Each scene shows the same named points in several views. A view is turned or mirrored, and shifted as a whole, has a little noise and may leave points out.

Scene 1
View 1
Z52: [-32  21  -6  43 -16 -36  -6   9   5  20  31 -24  -3  11  -3  -9  27 -24
  18 -24  -4 -17   0   4]
Z74: [ 16 -13  40  18   6 -20  24   8  10   4  21  -3  57  -3 -12   6  35  -7
  46  -1 -12  -4  25  -9]
Z752: [  9   1  15  29   3 -26  -3  14   6  17  26 -29  14   5  -9 -10  26 -15
   8 -18   9 -25 -14 -10]
Z346: [  0 -16  54  13 -21  -7  20  -6 -12   4 -13   2  62   4  12  47  15  11
  64  -2 -21   2  38 -40]
Z597: [ -3   5  16  27 -29 -21  -6   4 -11  23 -22   2   0   9  23  29  15   0
  28 -27 -21   0  -2 -43]
Z376: [ -6   8   8  40  -8 -34   4  14   7  16  18  -6   4   4  -2  -5  36 -16
  22 -27 -15  -5  -4  -2]
Z363: [ 31 -12  38  15  13  -7  -3   7  -2  10  11 -40  30   4 -14   1  21   3
   5 -17  30 -28 -24 -42]
Z970: [ 10   1   0  17 -16 -13  -5  16   8  19  14  -6   6  -2  14   4  13 -16
  11  -5  -5 -15  11 -14]
Z341: [ -5   6   8  28 -34 -23  -9   9  -7  26 -14   8 -12   6  23  21  15  -4
  22 -25 -27   2  -1 -32]
Z199: [ 18  -5  34  26  -5 -22  -6   3 -12  19 -15 -14   8   3   1  13  27   6
  16 -34  -2  -9 -33 -46]
Z971: [-12   7 -15  18 -33 -11 -11  18   5  25  11   3  -7   7  27   9   1 -20
  16  -3 -17 -10  25  -7]
Z646: [  9  -5   2   8 -38  -3  -7  14   1  23 -11  16   0   2  32  24  -4  -5
  22  -2 -23  -6  24 -29]
Z638: [ 42  -6  -7   6  -1  -5 -18  32  13  23  10   0 -16  -4  13 -10   9 -17
 -14  -8   7 -21 -17 -22]
Z934: [ 25 -12  24  11 -11  -7  -2  11  -3  16 -11  -4  19   1  12  23  11   2
  23 -11  -7  -6   0 -42]
Z17: [-11  -3  27  23 -27 -19  14   4  -1  11   6   9  42   5  12  27  21  -7
  54   1 -32   2  43 -15]
Z264: [-22   2   6  14 -37  -1  -5  -1  -8  18   9 -18  27  17  22  25 -12  -9
  29   0   3 -23  35 -27]
Z739: [  7  15 -50  21 -18 -13 -28  37  23  37  30 -10 -50   2  23 -28  -2 -37
 -31  -7   3 -31 -15   7]
View 2
Z376: [-17  14 -21   9   6  -4   1   0  22 -15 -11 -43  12  14  23 -31   9 -16
 -12   1   7  -2   5 -16]
Z363: [ 15  19  -8  15  35 -41  19 -23  25  25  -6   2   7  -5  -5   0  12 -20
 -33 -33  -4 -21 -19  -2]
Z341: [-24  17  17 -12  12  16  -5  27  36  -9   7 -38   7  18  32  11  12  -1
  -3 -20  14  14   4  -9]
Z638: [ -9 -16   2   5  10   5 -22  -7  27  19 -32   4 -17  40   0  24  19 -27
 -16 -34   8  -4 -20   0]
Z970: [ -3   2   3   5   4   1 -14   0  21   6 -20 -20   4  30  17  -4  12 -10
 -16  -7   7  -1  -4  -9]
Z346: [ 22  43  56   6  36 -23   6   0   4   0  27 -53  62 -22  55 -35 -31  42
   8   6 -11   3   9   5]
Z934: [  3  17  27   1  26  -9  -1  -2  20  14   3 -15  15   6  19   8   3   2
  -7 -25  -2  -1  -8   0]
Z17: [  0  20  22   8  12  -3  -8   2   8 -10   1 -44  37   7  48 -37 -14  14
   4  14  -3   5   4  -6]
Z971: [-10  -1   9  -2  -3  24 -21  14  20  -6 -22 -35  10  42  27   2  20  -7
 -17   8  12   4   4 -19]
Z739: [-26 -30 -24  -1 -15  30 -30   9  35   4 -52  -5 -30  72  -5  23  48 -42
 -36  -8  26  -9  -9 -24]
Z646: [  0   5  39  -6  11  15 -22  11  18   7  -9 -27  19  31  30   9   5   8
  -6  -9   3   4  -1  -5]
Z264: [ 19  23  26   2  11   4  -4   4  17   0 -14 -34  40  26  21  -3  18  12
 -37  19   2 -10   2 -22]
Z52: [-20  10 -38   8   1   2   1   5  30 -18 -21 -46  -1  29  14 -26  33 -32
 -31   6  16  -8   5 -30]
Z74: [  9   8  -6  25  22 -36  -2 -26   6   6  -6 -29  22  -4  30 -50 -22  -4
  -1  -3 -11  -7 -11   3]
Z199: [-15  23   0  -1  33 -18  18   7  38   4  11 -21  -1  -6   6   9  16 -17
 -11 -43   5  -1  -8  -2]
Z752: [ -8   4 -32  15  12 -18   5 -14  25   6 -19 -20   0  19   2 -18  20 -31
 -28 -14   8 -13 -11 -16]
Z597: [ -7  24  21  -7  30  -6  13  12  32   4  12 -31  14  -5  19  14  13   0
 -10 -30   5   4  -3  -6]
View 3
Z971: [ -5  -5   1  22   2 -10   6  -4   3 -13 -11 -25   0 -25  25  26  12  18
  18   4  24 -39   0 -14]
Z739: [ 14  -2  21  21  27   8  -5   9  24 -52 -22  28   7 -52  39  48  31  36
  29  -5  28  -2 -16   6]
Z346: [-31   3 -25  34 -31 -42  22 -20 -34  16  16 -76 -15  22 -13   0  -3 -37
 -10   5   8 -42 -22 -50]
Z264: [-20 -27 -25  39 -22 -18   3  -7  -5  -4  -2 -44 -12 -13   6  19   1   1
  -5 -13  48 -32  -1 -26]
Z17: [-19  13 -14  25 -15 -16  17 -20 -16  10   0 -73  -3  -2   6  12  10 -23
  -2  10  11 -56 -10 -39]
Z74: [-15  18 -13  34  -9 -17  19 -24 -18 -13 -12 -56   0   1   1  25  27 -59
 -27   5   2 -23 -31 -51]
Z638: [  3   3  18  30   8 -30   0  -3  -6 -46   1  22  -1 -19  19  33  21   9
  12   1   6  10 -34 -14]
Z752: [ -3   9  -6  27  -2  -2   3  -1   8 -35 -27 -12   2 -34   5  23  32 -27
  -1 -10  13   4 -48 -45]
Z376: [ -6  16  -9  18  -3   7   7  -3   4  -7 -22 -48   1 -34   9  15  21 -16
   8  -1  15 -29 -29 -50]
Z199: [-15   6   1  20 -14 -31   3   6  -5  -9   1 -12 -13 -14 -11  -6   8  -8
  24 -12  -7   6 -65 -58]
Z934: [-16  -3   1  32 -12 -43  10  -8 -20  -9   9 -23 -13   5  -2  13   7  -9
   8  -2   6 -12 -36 -37]
Z970: [ -3  11   0  21   5  -3   8  -8  -1 -21 -14 -32   3 -27  21  30  25  -5
   9   5  14 -34 -15 -25]
Z341: [-10   6  10  12  -9 -24   8   4  -3   3   5 -29 -14 -20   5   0   3  21
  41   6   5 -35 -30 -34]
Z52: [  1   9 -10  14   1  26  -1   2  23 -18 -40 -29   6 -55  18  21  26  -5
  15  -9  24 -27 -32 -42]
Z597: [-19  -2   2  19 -14 -31   6   6  -9   8   6 -31 -15 -15   1  -5   0  17
  35   3   5 -30 -35 -40]
Z363: [-13  -9 -14  37 -17 -32   4  -1  -7 -29 -11  -2 -12 -10 -15  13  21 -37
 -16 -19  10  28 -69 -54]
Z646: [-12  -2   5  29  -4 -36   9  -9 -17 -10  13 -28  -7   0  14  21   1  15
  16   9  15 -36  -7 -12]
View 4
Z739: [ 30 -14  15  -5  -3   3   1 -15  -2 -45  38  47  52 -58  63  -5   4 -49
  35   6  10 -58  -7  10]
Z752: [ 25 -20  13  33  20  -2  -2   8   7   3  15  26  11 -23  36  16   4  14
  16  -6  25 -33   4   7]
Z638: [  7 -25   3   9 -12 -16   0  12  12 -29  13  27  38 -42  30  -7  23 -15
  23   6  10 -31   4  33]
Z264: [  4   3 -13  29  25 -18   2 -31   8  -6   3 -32  -9  -9  33  15  20 -24
  27   7  -2   3  15 -14]
Z199: [  9 -13 -20  14   5 -21  12  22  15  -8  14   9  -2 -26  15  14   2  37
  -8 -14  -7  -2   5  27]
Z934: [ -1 -12 -15  21  -1 -32   3   2  20 -16  -3  -7   5 -17  11   4  18  10
  13   4   5   9  12  26]
Z376: [ 30   9  13  29  38 -10  -1 -23  11 -12  14   8  -6 -20  33  23 -18  13
  15   3  21  -4   5   5]
Z346: [-10   9 -12  44  25 -41   2 -21  26   0 -22 -38 -32   7 -11  20  10  29
  11  18  11  49  23  12]
Z970: [ 11  -6  10  23  13 -16  -2 -13  13 -20   7   7  16 -29  27   7   5 -12
  23   9  17 -10   5  16]
Z74: [ 11  -8  19  58  33 -21 -12  -8  22   5 -17   2  -9   0   2  16   0  35
  20  17  46  12  16  19]
Z52: [ 40   2  16  20  37   3   0 -25  -1 -13  28  22   2 -34  55  23 -24   1
  18  -9  19 -28   3  -4]
Z597: [  6   8 -23   5   5 -35  14 -12  15 -22  14 -11  -8 -30  24  11   0   8
   0   1 -13  16   4  17]
Z971: [ 19   8   6   9  12 -22   3 -38  10 -33  13   1  12 -34  39   9   1 -27
  30  15   4  -6   5   4]
Z363: [  4 -38 -11  37  12  -5   1  39  15  16   0   6   5 -15  16  10  30  25
   4 -17  18 -27  16  13]
Z646: [ -4   3  -5  12  -2 -38   3 -31  16 -31   0 -10  12 -27  19   0  10 -20
  27  19   1  13   6  19]
Z17: [  9  19   5  37  32 -31  -4 -40  21 -19 -11 -18 -16  -7  12  17  -8  13
  21  22  22  34  12   9]
Z341: [ 16  13 -13  -2   3 -32  14 -18  16 -38  14   3   1 -36  27  12 -14   1
   4   2 -13  13  -1  20]
View 5
Z597: [-15  -8  -4   2  -1 -63 -42   6  -2  -6  11 -15 -11  -2  22   5   4   1
  -3  36 -11 -21   8  -5]
Z752: [-10  -6   7  17  34 -22  18  -3 -10 -22 -20  -4  10 -13  25   8   5  41
   4  17 -18  -6 -11  17]
Z363: [ 17 -38  -4  30  29 -34  11 -13   3 -11 -25   6   7 -15  42 -11  14  40
  14  27 -48 -26  -9  15]
Z971: [-24  10  -5 -13   0 -22 -20   7 -24 -14  -1 -27  12  -3   4  18   5   7
 -16  32   4   8 -21 -15]
Z970: [ -6   3  -7   3   9 -21 -13  -5 -15 -14 -15 -11   8  -6  12  11  10  16
  -8  28  -3  -3 -17   1]
Z341: [-24   1   4   1  -1 -58 -43   6  -4  -6  13 -19 -10   3  10   8  -1  -5
  -7  28   0 -15   4  -6]
Z264: [ -7  -9 -30 -11  -8 -33 -28  19 -16  -4 -14 -23  12 -17  35  18  17  21
  -9  59 -23  12 -17 -17]
Z739: [-47   1  41 -13  29   3  37  -9 -22 -25   0 -22  23  12 -27   2  -4   6
 -31   0  -2  11 -43 -19]
Z638: [ 16 -20  10  21  13  -7  -2 -33  -4 -17 -11   1  14   6  -2 -13  18   0
  -9   5 -15 -29 -34  -4]
Z346: [ 33   1 -58  19 -14 -54 -73   5  -7  -1 -18  -7  -3 -25  58  25  24  19
  12  62 -12 -20  11  11]
Z376: [-18  21  -5  10  21 -39 -15   8 -17 -13 -13 -19  -1 -15  26  30  -2  36
   6  28   3   0   4  17]
Z17: [  7  26 -39  15  -7 -39 -58   5 -20  -6 -14 -19  -1 -18  41  36  13  21
   3  47  11  -5   4  10]
Z934: [ 13 -21 -18  16   0 -38 -34  -9   0  -4  -8  -4   1  -5  27  -1  17   7
   1  36 -19 -26  -6  -2]
Z52: [-44  17  13  -3  34 -37  13  18 -20 -18  -7 -22   3 -15  18  28  -7  43
  -2  24  -1  12  -8  12]

Which points are out of place in each view (at most two, in the order of its rows)? Write none if all are in place.
view 1: Z376
view 2: Z346, Z597
view 3: Z970
view 4: none
view 5: Z638
